Each row is a point on a landscape with many peaks, with its height.
A climber steps from a point to whichever of its 2 nearest points has the largest rise for the distance, and stops where none of them is higher. Distance is the straight distance between rows; heights are no part of it.
k529 height 430: [136 128  58 158 133  92 169 147  68 145 163 113 152 154 119 159 153 128
 109 176  71 122 148  94 165 137 152]
k563 height 112: [104 118 147  80 113 152 146 138 150  84 116 124  98 149 128 121 157 109
  93 127 137 102 144  85 116 134 150]
k936 height 124: [159 138 160 104  99 151 170 127 146  99 137 158 160 139 144 119  79 118
 189 123 144 151 140 155 143 113  89]
k27 height 355: [147 144 151 121  94 150 166 114 152 119  87 153 152 137 163  66  90 168
 120 179 117 145  89 140 117  66  51]
k446 height 275: [ 87 136 111 163 104 114 142 160 118 128 103 136 146 166 114 117 148 132
  83 149 119 110 115 110 133  79 151]
k857 height 293: [121  91 136 130 102 138 106 111 125 159 148 121  51  94 170 118 142 110
 100 185 171 134 125  81  97 146 141]
k554 height 323: [140 132 141 100 193 110 126 119 157 104 135 139 168 105 116 145  94 150
 191  51 109 158 123 169 124 134 100]
k741 height 622: [115 104 125 117  89 109 139 121 129 116 138 112  74 147 140 151 154 119
  92 179 121 122 162  92 145 157 144]
k645 height 303: [146 138 144 100 202 118 151 123 150  92 137 128 181 109 128 147  95 151
 198  96  81 161 126 167 151  97  94]
k685 height 309: [108 128 126 151  96 131 153 139 127 137  98 129 132 150 139 107 145 140
  73 182 125 110  90  86 137  76 122]
k285 height 137: [131 118 142  64 123 166 179 133 139  87 143 133 119 144 140 117 147 128
 111 149 131 112 137  77 131 129 132]
k966 height 136: [136 135 114 105 173 116  66 124 150 124 136  76 115  97  98 166 169  86
  76  94 110  95 168 143  89 137 210]
k954 height 298: [173 158  92  96 135 131 144 125 114 125 178 156 187 128 145 119  80 138
 217  72 119 160 146 137 136 171  54]
k527 height 337: [129 132  90 136  80 131 170 140  77 140 162 171 168 183 124 115 115 148
 157 100 142 138 140 111 120 165  88]
k810 height 341: [143  95 164 119 107 168 107  99 133 179 150 121  48  75 200  89 121 130
 121 199 181 135 104  88 120 143 102]
k513 height 350: [117 134 137 129 216 106 102 113 137 107 130 135 179 133  95 175 108 175
 186  42  89 128 102 178 104 125 126]
k484 height 413: [159 121 180 137  88 176 127  85 136 157 134 130  70 101 195  81 122 141
 124 209 174 116  82 133 137 126  70]
k615 height 374: [ 76 110 155 129 160 120  86 135 176 108  77  71  97 125 112 126 143 104
  82 149 103  90 140 120 163  56 152]
k343 height 74: [106 134 105 149 125 109  92 136 122 124 113 107 143 146  57 162 149 117
 119  69 121 110 173 164 109 148 159]
k43 height 415: [148 137 163 161  78 173 169 115 122 119 115 139 118 151 160 106 129 123
 115 199 147  96  70 136 164  93  98]
k922 height 189: [134 135 160 105  85 174 168 132 134 101 118 164 122 149 158  87 111 125
 133 135 154 133 104 112 111 118 102]
k787 height 252: [100 120 151 141 150 142  89 136 166 129  82  97 112 107 127  97 165  92
  80 143 168  90  92 101 101  78 155]
k916 height 83: [102 138 102 158 113 127 122 138 107 119 116 122 172 158  55 151 127 141
 144  59 129 115 151 160 114 136 132]
k238 height 366: [139 133 106 155  75 134 189 144  76 145 162 167 158 180 132 132 131 134
 146 145 139 121 124 118 164 138 115]
k179 height 226: [132 111 130  86 180 130 114 125 157 114 133  99 116  82 111 149 146 112
 100 133 125 113 132 100 138 123 160]
k335 height 265: [166 169  85 104 233 103 166 128 110 104 123  94 161 124 150 144 142 173
 176  94  31 148 114 125 141 155 109]
k280 height 109: [200 167  62 139 167  77  92 118 112 173 144  73 128  88 126 144 127 146
 137  76  69 150 144 131  83 208 175]
k560 height 437: [ 71 134 145 145 167 113 111 137 147 100  91 141 175 148  94 142 130 151
 139  76 122 123  99 162 111  64 146]
k157 height 282: [138 140 115  88 226 117 157 129 129  94 137 122 179 119 139 141 132 175
 168 109  65 148 112 126 140 105 104]
k977 height 386: [ 81 140 134 144 210 122  95 133 120 101 117 136 192 160  89 180 134 167
 160  68  87 108 100 176 108  87 158]
k2 height 394: [ 89  95 156 140 124 110  78 127 180 114  78  64  69 130 129 126 149  74
  70 163 129  86 148 107 139  94 151]
k847 height 525: [140 114 110 168 102  92 133 132 113 152 140 129 123 119 114 167 120 113
 136 153 139 142 147 144 179 156 131]
k316 height 166: [135 141 136  98 241 143  95 128 140 105 147  91 143  92 104 168 158 134
 113  94  86  87 100 131 131 113 206]
k944 height 398: [131 129  77 158 104 116 198 144  53 141 172 141 163 189 115 151 149 130
 143 158  91 110 142 111 175 147 135]
k920 height 418: [109 123  99 110 118 136 110 141 109 144 147 142 113 130 122 119 150 125
  93 108 156 130 156  94  63 165 163]
k413 height 353: [100 111 117 127  97 159 102 134 100 154 154 141  62 122 159 111 144 108
  89 145 173 128 144  85  59 164 169]
k793 height 86: [107 111 173  96 115 140 130 129 166  87  84 116  85 127 120 116 130  95
 110 132 140 117 142 124 131 132 128]
k780 height 140: [145 140 128  88 133 135 196 136 125  86 137 145 178 153 142 121 108 141
 173 132 104 154 144 128 148 107  92]
k930 height 476: [132 115 102 165 111  98 146 136 100 148 141 119 131 129 119 163 133 129
 120 191 107 133 139 116 193 122 138]
k100 height 414: [134 140 164 163  75 136 145 121 148 125  75 155 114 134 143  79  89 128
 116 169 132 144  89 163 132 102  62]
k542 height 297: [160 148 105 115 154 107 117 136 135 161 164 168 202  89 153 112  80 151
 191  94 140 172 105 147 157 113  61]
k397 height 304: [122  99 173 141 139 146 109 118 168 134  84  88 109  97 129 111 137  92
 103 172 156  95  97 107 153  80 133]
k652 height 385: [ 94 135 133 134 156 122 120 133 142 130 110 166 169 128 115 111 118 167
 142  76 148 151  88 141  91  86 117]
k342 height 193: [112 125 141  85 209 143  95 131 159 104 130 100 132 101 109 152 170 120
  97  94 126  90 116 116 113 102 187]
k344 height 289: [130 111 167  88  75 154 154  95 147 124 113 128  58 144 176  83 138 156
  95 203 127 129 130  89 111 138  86]
k423 height 146: [140 150 134 128 236 124  70 126 131 129 141 101 159 102  92 177 149 151
 134  74  81  87  92 170 111 118 204]
k330 height 515: [126 111 145 123  68 120 169 116 116 110 144 138  75 159 151 140 151 130
 123 183 135 127 148 123 161 167 122]
k579 height 531: [ 73 138 145 143 131 120 137 148 144  79  75 126 141 169  88 129 125 120
 122 119  95 125 146 152 166  79 139]
k925 height 118: [203 180  94 149 181  93  68 114 117 174 141  53 145  93 111 161 141 166
 146  62  58 120 118 159  92 174 212]
k610 height 480: [129 122 120 110  98 114 171 133 113 101 131 141 118 166 117 142 131 127
 142 138 113 141 170 125 151 177 116]
k997 height 291: [155 104 165  76 115 165 124 112 137 156 159 142  68  78 188  95 105 137
 141 175 172 141 133 108 132 160  92]
k906 height 255: [149 115 153  66  93 170 157 123 124 126 162 163  83 123 186  91 109 141
 149 166 163 143 139 111 124 171  96]
k156 height 492: [157 133 163 176  79 163 142 108 123 148 132 146  96 121 178  96 127 118
 126 194 180 110  63 145 155 119  89]
k83 height 315: [147 140  98 115 103 133 161 128  99 117 156 156 167 162 119 124  96 141
 192  74 129 158 159 131 128 177  63]
k578 height 260: [133  93 151 120 164 136 113 116 160 143 120  85 113  70 116 148 137 101
 110 174 137 107 124  98 177  92 146]
k547 height 308: [127 128 134 105 130 138 154 129 142 144 110 147 148 114 156  77 116 176
 118 161 133 158  89  93 112  77  81]
k105 height 472: [111 134 157 185  82 119 121 132 137 139  69 158 111 133 122  86  94 111
 122 127 155 148  97 171 124 119  82]
k128 height 100: [165 140  72 128 167  83 109 125 124 141 141  94 125  98 112 156 141 127
 107 105  79 146 152 119 102 181 170]
k122 height 454: [ 72 126 155 131 151 127 108 144 156  79  80  97 112 151  87 133 134  94
 106 123 102 102 158 153 177  80 156]
k730 height 245: [ 94 147  98 169 142 129 121 149 109 135 120 131 177 146  86 149 154 127
 103 111 128 103 120 131 132  80 175]
k467 height 52: [124 121 126  93 165  83 126 126 154  92 102 108 112 118  95 145 128 124
 129  98  77 154 182 148 139 177 126]
k462 height 250: [111 126  93 112 118 136 135 157  92 168 157 172 129 126 155  81 120 157
 119 134 144 165 130  79  78 149 113]
k539 height 276: [111 127 107  87 142 126 147 145 124 149 133 165 142 123 157  73 124 175
 118 137 130 173 115  78  84 113  89]
k379 height 154: [140 130  92 125 139  95  48 121 136 128 133  61 116 121 110 177 166  68
  64 115  96 107 189 148  90 123 212]
k436 height 541: [105 121 138 188  85 112 107 133 131 157  88 145 109 122 109 117 110  93
 119 124 176 134 118 157 128 135 123]
k45 height 540: [137 117 158 159  71 155 136 115 108 141 160 151  75 135 151 139 136 104
 151 140 192 117 119 143 155 178 130]
k691 height 108: [131 136 156 142  97 152 144 128 139 109 117 155 151 136 110 120  91 112
 167  87 164 138 123 149 134 120 100]
k332 height 187: [106 103 104 143 133  80  65 123 147 147 102  85 103 101 125 148 145  92
  68 149 133 130 156 120  95  96 175]
k291 height 130: [171 163 114 139 214 111  57 116 124 165 141  89 161 101 101 176 153 172
 137  61  74  93  94 178  79 149 200]
k824 height 346: [149 116 166 110  73 164 157  75 124 146 153 123  57 130 203  94 144 174
 114 220 152 116 109 104 129 133  86]
k57 height 170: [132 102  85 132 128  65  44 108 130 138 120  74 105 100 128 168 144  75
  63 141 105 137 186 145  79 111 194]
k811 height 318: [135 139 139 125 133 125 107 134 144 158 139 182 175  95 150  86  66 140
 182  89 166 171  92 155 133  88  71]
k709 height 351: [104 134 133 145 141 120 112 144 141 159 105 172 151 104 137  77  95 149
 137  97 159 166  76 140  95  86  93]
k886 height 66: [120 109 165  71 131 116 141 125 167  78  97 122 102 122 115 122 115 117
 138 117 114 154 170 139 137 154 111]
k474 height 474: [117 131 111 120 122 146 115 142 115 144 141 150 140 126 101 120 127 131
 128  72 164 131 140 120  84 158 136]
k373 height 215: [ 90 121 129 146 136 115  72 137 152 144  94  99 120 117 122 121 172  87
  71 130 163 102 124 122  86  81 184]
k967 height 461: [165 123 141 137  90 172 139 117 100 144 201 149 108 124 141 157 133 103
 163 119 193 101 130 127 165 187 133]
k303 height 543: [134 128 113 112 112 125 138 132 117 122 141 142 119 138 100 140 125 122
 139  89 134 139 173 124 119 199 123]
k456 height 465: [100 147 132 149 141 120 156 141 119  89 103 132 169 156  79 146 108 129
 169 108  92 146 145 166 172  93 124]
k224 height 359: [128 129 137 154  72 144 186 132 104 124 126 147 127 172 148 113 140 137
 106 202 122 104  89 112 166  95 113]
k841 height 488: [106 101 140 144  95 117 103 124 145 116 110  85  69 144 143 148 160  91
  76 182 135  95 146  99 151 116 159]
k183 height 527: [147 129  64 192  96  73  99 123  88 162 146 101 137 136  89 190 135 100
 112 133 100 135 179 151 128 170 173]
k355 height 94: [114 126 136 160 106 144 119 130 126 124 114 135 160 137  69 141  92 121
 174  52 159 126 139 166 128 136 108]
k839 height 583: [171 126  90 177 127  94 115 125 103 162 156 109 127  99  91 186 115 102
 138 132 105 131 158 152 177 179 154]
k219 height 283: [185 159  85 113 171 105 140 128 121 139 169 149 206 104 152 126  90 153
 207  90 100 167 119 148 168 143  64]
k775 height 227: [103 133  96 147  77 147 130 154  73 178 157 180 119 150 140  88 114 148
 120 114 162 144 138 100  71 165 120]
k682 height 223: [132 127 142  92  84 171 164 133 110 121 161 177 112 149 160  89 110 136
 147 126 164 145 136 105 102 166 101]
k202 height 160: [136 132 143  87 109 165 198 135 124  91 137 149 150 160 147 108 128 135
 135 155 122 125 116  94 140 100 109]
k659 height 670: [122 119 162 178  76 141 122 121 130 136 113 139  81 129 138 125 136  82
 131 148 185 116 108 152 148 153 127]

Where does a climber stop that starts at each point below?
k83 | k839
k539 | k659
k335 | k560
k157 | k560
k291 | k397

Call two points neighbours if one is among the 2 nearest of the other. Go from one point of each pair to the other, from neighbour to neighbour, staying as high as possible. Name the lowest point that can't be avoided.
k579 / k810 | k857
k839 / k560 | k219
k303 / k579 | k615
k303 / k741 | k610
